Each row is a point on a tangle of strands that fork and nearly touch. The rows are in no order.
In the rows, zero is written as 128.
Points whose rows are less than 113 apart are linked; no others are. Some points are linked to none.
velil: [149  77  90  97 136 125 107  80 137 119 114 157  93 130  98 106 170 142
 175 121 102 127  95 122]
fav: [ 93 108 147 143 141 110 161 148 132 105 128 150 149 109  76  97 183 105
 204 146  77 180 158 117]
Vetat: [174 136 132 136 165 149 160 135 116 132 124  90 162 177 106  86 125 105
  96 107 128 137  74 118]
tafun: [151  76 148 135 103 127 138 129 130  49 123 122  87 107 163 191 118 131
 149 126  49 146 120  89]
lozu: [167 152 162 147 118 128 169 116  80 166  98 105 148 187  83 121 130 150
  67 129 152 158 111 147]
kefi: [175 125  96 130 132 115 122 151 120 164 132 123 108 120 161 158 104 151
 101 126 141 151 169  99]
Nudoz: [127 139 117 138 156 156 144 105 100 145 107 123 146 214  75 108 136  96
  86 122 149 134  70 143]
muv: [145 131  55 120 170 143 135 155  99 163 136 119 152 134  80 112 149 110
 164 120 101 168 124  96]
zon: [153 177  71 112 134 151 135 197 152  85 160  93 191 102 104 115 125  96
 147  87 101 175  85 120]
Nopi: [ 36 144 118 137 143 119 143  83 118 156  87 146  93 128  79 105 167 114
 163 165 130 106  89 170]
tiga: [118 124 103  81 127 129  98  72 135 114 137 177  93 154 123 101 169 138
 161 121 118  95 100 148]
dato: [175  48  80 114 131 109 105  95 151  99 109 145  65 133 133 147 158 138
 152 110 101 134 113  99]
Disu: [139 164 167 157  88 152 126 124 140 112 138 110 140 172 125 116 111  89
  67  95 200 129  81 132]
zunol: [120  86 112 109 147 126 119  46  97 100 131  93  92 137 107 122 145 137
 138 178 110  95  82 160]
zoneg: [158 151 140 121 105 108 135 112  79 141 114 117 122 172  96 146 133 187
  83 150 138 134 135 174]
rago: [ 86 172 140 156 117 165 121 130 163 108 100 118 162  96 106 111 110 109
 113  48 168 129  57 177]
zuba: [ 49 185 146 149  89 159 123 120 127 145 137 149 102 162 128 138  90  98
  99 129 183  99  92 131]
rud: [159 116 117  93 100 118 159 114 153 135 143 184 120 107 123 103 111 115
 187 146  96 178 155  96]
lumel: [ 98 164 104 172 157 167 103 141 125 115 117  87 166 150  60  98 163  80
 110  78 173 130  55 150]
podeb: [122 168 129  82 155 135 126 136 118 122 161 144 125 177 170 116 128 127
 127 130  95 101 130 132]
gugok: [140 141 174 109  96 116 134 101 125 133 122 177 109 130 168 105 123 159
 152 138 126 119 158 139]
pideb: [158 140 123 118 123 121 119 187 176 117 158 141 127  75 210 134  70 100
 141 136 125 139 169  76]
Dos: [201 141 144 148 103 142 120 134 158 109 125  86 147 150 137 110 114 121
  59  78 180 138  94 116]
bitas: [120 118 128  96 143 127 161  69  90 133 119 116 102 129 109 108 124 159
 159 176  87 130 111 173]
zapo: [165 109 130  82 124  93 126 114 119  83 173 137  75 133 177 139 128 166
 137 180  83 109 142 143]
kur: [169 165 155 129 139 144 174 184 126 106 163  80 169 118 161 132  65 119
  86 118 108 145 123 121]
mabo: [154 168  72 113 160 163  94 142 136 123 123 108 149 161 111  97 173 105
 126  68 131 121  91  99]
Duba: [106 181  97 149 176 154 137 178 101 122 167  85 179  87  87  90 147 108
 178 131 114 169 138 133]
niv: [122 148 124 100 120 143 104 102 111 127 161 135 111 203 132 155 136 134
  73 141 153 109 114 156]
Mapa: [180  91 130 143  76  65  96 125 127 143  92 141 109 103 123 159 140 184
 106 124 156 115 174 131]
rof: [ 95  88 144 132 131 117 116  98 147 139 126 152 109 130 150 152 134 121
 109 136 160  93 157 140]
fal: [116 129 111 124 134 136 135 131 136 166 117 151 145  80 118  72 140 109
 200  89 128 148 145  88]
vav: [156 159 132 133 119 151 153 119  91 174 105 125 144 147 118 115 107 157
 105  98 147 159 142 116]
ludaz: [104 138  83 105 155 154 107  97 114 160 112 141 133 194  74 117 169 119
 114 117 135 113  81 149]
kazom: [118  93  92 131 154  86 169 147 131 106 146 154 135 105  87 130 162  80
 197 162  70 175 145 109]
det: [ 98 107 149 135  59 101  95  95  93 116 137 107  98 127 106 167 130 153
 109 195 183  97 135 181]
Goveb: [ 93 150 198 141 102 102 143 117 105 147 101 140 116 113 145 147 121 166
 113 208 151  92 170 188]
Lipe: [ 90  96 161 138 137 125 154 117 146 124  90 153 133 110 106 107 187 116
 195 101  91 138 133 119]
pabu: [131 102 117 107 118 127 159 113 151 146 115 181 132 113 118  80 154 116
 201 103  99 170 134 100]
Venil: [110 179 136 167 178 155 131 150  94 125  95  80 173 161  65  74 164  98
 135 101 134 135  59 148]
fol: [154 167 162 149  96 116 127 170  94 168 104 115 164  93 148 139  93 166
 113 124 151 129 201 115]
gep: [ 19 172 114 151 126 143 112 111 124 159 108 146 108 145  72 111 155  95
 148 142 163 100  99 152]
vopeg: [139 109  63 114 147 118  93 130 161 149 124 152 100 135 158 122 150 113
 131  93 135 120 136  82]
Teles: [ 96 114 164 121 159 114 182 136 110 152 128 116 141 115 154 141 101 158
 122 200  99 120 161 166]
lolo: [156 129  93  97 154 135 111  98 107 122 155 117 118 209 117 156 150 143
  67 139 108 116  95 147]
fad: [157  80 165 162 100 111 149 138 165 148  91 162 132  82 154 141  94 129
 155 120 116 175 179  76]
dasub: [100 123 162 105 113 129 133  71 140 124 109 186  97 142 140  94 141 143
 170 132 120 104 117 149]
Dep: [156 111 126 149 105 115 125 158 175 143 123 144 125  69 179 130  78 107
 163 115 136 162 163  55]
zibiv: [123 189 122 136 177 163 146 172  93 115 133  84 194 132  72  80 144 102
 160 112 103 173  94 140]
gekuf: [107  80 202 154  83 138 112  74 166  71  98 142 111 127 139 188 144 136
 120 121 114  97 135 129]
dig: [ 90 160 117 105 142 144  72 141 156 110 168 135 129 139 184 128 145  88
 106  93 154  64 136 108]
zag: [191  73 142 143  67  72 118 146 110 109  91 122  99  89 121 161 134 176
 146 141 112 129 168 123]
zin: [169  73  80 135 140  96 113 147 150 149 119 147  76 116 177 142 115 131
 127 132 126 162 143  80]
fil: [127 148 180 115 120  97 157 136  91 144 122 124 125 121 141 141 113 189
 113 191 117 121 182 174]
fem: [ 88 120 136 134 164 120 166 173 138 135 154 116 167  75 151 121  95  93
 148 168 103 120 175 107]
ter: [163  62 130 167  91  99  98 100 164 148  92 156  98 107 127 167 133 161
 116 119 164 135 167  98]
fizuf: [102 159 115 120 140 162 116 112 121 155 108 145 142 111 126  87 135 113
 146  74 158 109 133 115]
zibon: [132 159 169 143 124 114 133 154 107 126 138  96 147 184 132 170 125 131
  32 153 162  95 149 149]
rezu: [ 89 174  98 152 130 164  83 134 145 117 117 110 162 108  86 110 152 101
 123  40 176 127  74 144]
Gir: [103  54 149 122 145 119 176  85 121 116 107 113 119 105 121 126 138 145
 157 159  88 129 116 148]
Rebob: [128  58 164 129 138 107 167 101 126 124 120 113 111 100 137 158 114 171
 128 180 101 124 157 148]
vono: [ 92  73 195 157 119 120 123 105 186 127  97 157 120 116 150 158 134 123
 123 129 135  97 156 126]
Zav: [ 57  97 151 137  93 137  84 112 147 147 159 156 112 150 142 169 123 117
 107 169 192  87 145 142]
vom: [156 176 177 149 108 154 138 162 120 130 120  92 173 108 161 135  64 150
  76 102 149 133 154 135]
Pem: [120 123 135 123 152 111  97 148 178 113 147 154 119 120 204 127 136 109
 125 120 126  72 161  90]
kes: [ 93 174 108 103 167 136  91 138 126 124 154 136 132 161 147 110 166 101
 130 109 123  78 131 132]
zomes: [110 181 167 147 105 159 116 124 148 110 118 116 151 115 142 117  77 115
  98  61 177 112  80 146]
safov: [159 101  57 102 176 136 139 133 102 164 137 124 132 157 102 141 136 153
 116 138  93 157 118 114]
Metez: [137 100 141 119 138  98 124 176 172 105 152 166  99 112 213 136 110 104
 143 150  88 117 163  75]
guka: [183  65 154 141  89  96 139 143 132  72 115 136  94  99 161 177 114 151
 144 157  80 158 144 108]
daf: [131 161  94 123 159 141 137 202 151 102 161  97 192  55 129 143  95 106
 131  85 102 155 112 132]
nabe: [150  94  84 102 156 123  97  74  99 103 155 104  85 159 116 146 149 156
 111 161 111  90 109 160]
keru: [173 147 137 101  94 115 141 122 128 144 140 169 107 114 156 115 104 158
 160 142 113 159 171 110]
Kebo: [ 54 122 113 120 125 130 134  65 101 154 116 118  82 129  82 145 138 121
 122 192 145 107  71 190]
neru: [110 143 120 128 174 138 134 185 135 124 167  94 169  74 174 133  82 111
 127 117 108 110 154 119]
suvil: [136 166 198 170 130 133 145 157 107 120 122  76 163 144 147 132  89 133
  48 120 166 107 123 155]
zuf: [150 141 115  59 141 112 138 134 108 116 188 143 113 154 157 124 108 152
 135 173  69 136 134 142]
Lem: [134 121  66 132 166 115 146 178 129 142 154 129 147  94 108 120 135  77
 172 140  97 155 149  96]
maf: [ 76 169 129 135 163 132 165 173 109 126 163 108 177  69 123  77 127  92
 183 148 108 140 158 138]
sus: [166 154  77 118 147 161 109 172 162  97 127  81 179 126 108  96 142 110
 138  67 116 154  60 112]
Zasot: [ 43 181 139 151 132 147  98 129 128 144 120 137 140 112 122 100 138  86
 144  98 165  78 117 133]
bot: [142  77 161 145  92 137 116  83 141  63  93 118  93 112 136 188 136 147
 134 103  81 115 121 105]
nege: [176 122  80 125 128 137 151 128 116 188 122 137 127 109 125 128 101 147
 124 111 135 179 164  88]
Ris: [158  57 103 134 103 109  83  77 174 113 112 158  74 126 129 157 156 141
 123 107 148 126 133 103]
miri: [116 134 136 123  67 110 105  87  77 135 118 134 105 144  78 164 136 167
 106 150 177 117 140 186]
nodo: [194 140 154 132 152 147 185 166 130 101 156  83 171 143 130  78  87 106
  97 126 118 151  76 134]
Ludu: [143 106 174 164 107 105 157 153 128 169 102 140 146  88 151 133  92 159
 137 155 138 144 202 113]
keb: [ 55 105 146 129  66 132  90 128 106 151 165 122  92 164 117 183 115 148
 104 194 190 122 121 170]
zap: [142 138 131 126 108 111  95 136 118 129 161 123 124 186 141 189 130 159
  49 144 163 101 152 147]
zenaz: [155 153  51  98 141 154 100 133 153 151 122 130 124 138 137 104 140 122
 135  76 128 132 113  73]

A fork is a point with three links, a tip a point with one. Leave the first point through the second and follow the links. Name the first fork or tip that comes.
vav, lozu -> pabu
niv, lolo -> Goveb
mabo, sus -> Dos
Gir, bitas -> vom
vom, fol -> zapo

Follow the links from the first point to the second, and from the first to the third. Name the last point that the two ways share.
Metez, nodo, Goveb -> vom
nodo, Rebob, pideb -> vom
gep, safov, vono -> pabu
rof, kazom, Kebo -> pabu

Name the points in between on the shortest way along the links from the first point to the second, in order.
ludaz, lolo -> Nudoz > Vetat > nodo > kur > vom > suvil > zibon > zap > niv
gep, keb -> Zasot > fizuf > fal > pabu > rud > keru > gugok > dasub > tiga > velil > dato > Ris > ter > Mapa > zag > guka > tafun > bot > gekuf > vono > rof > Zav
mabo, ter -> zenaz > vopeg > zin > kefi > nege > vav > lozu > zoneg > miri > det > keb > Zav > rof > vono > gekuf > bot > tafun > guka > zag > Mapa
kes, Ludu -> dig > Pem > Metez > pideb > Dep > fad
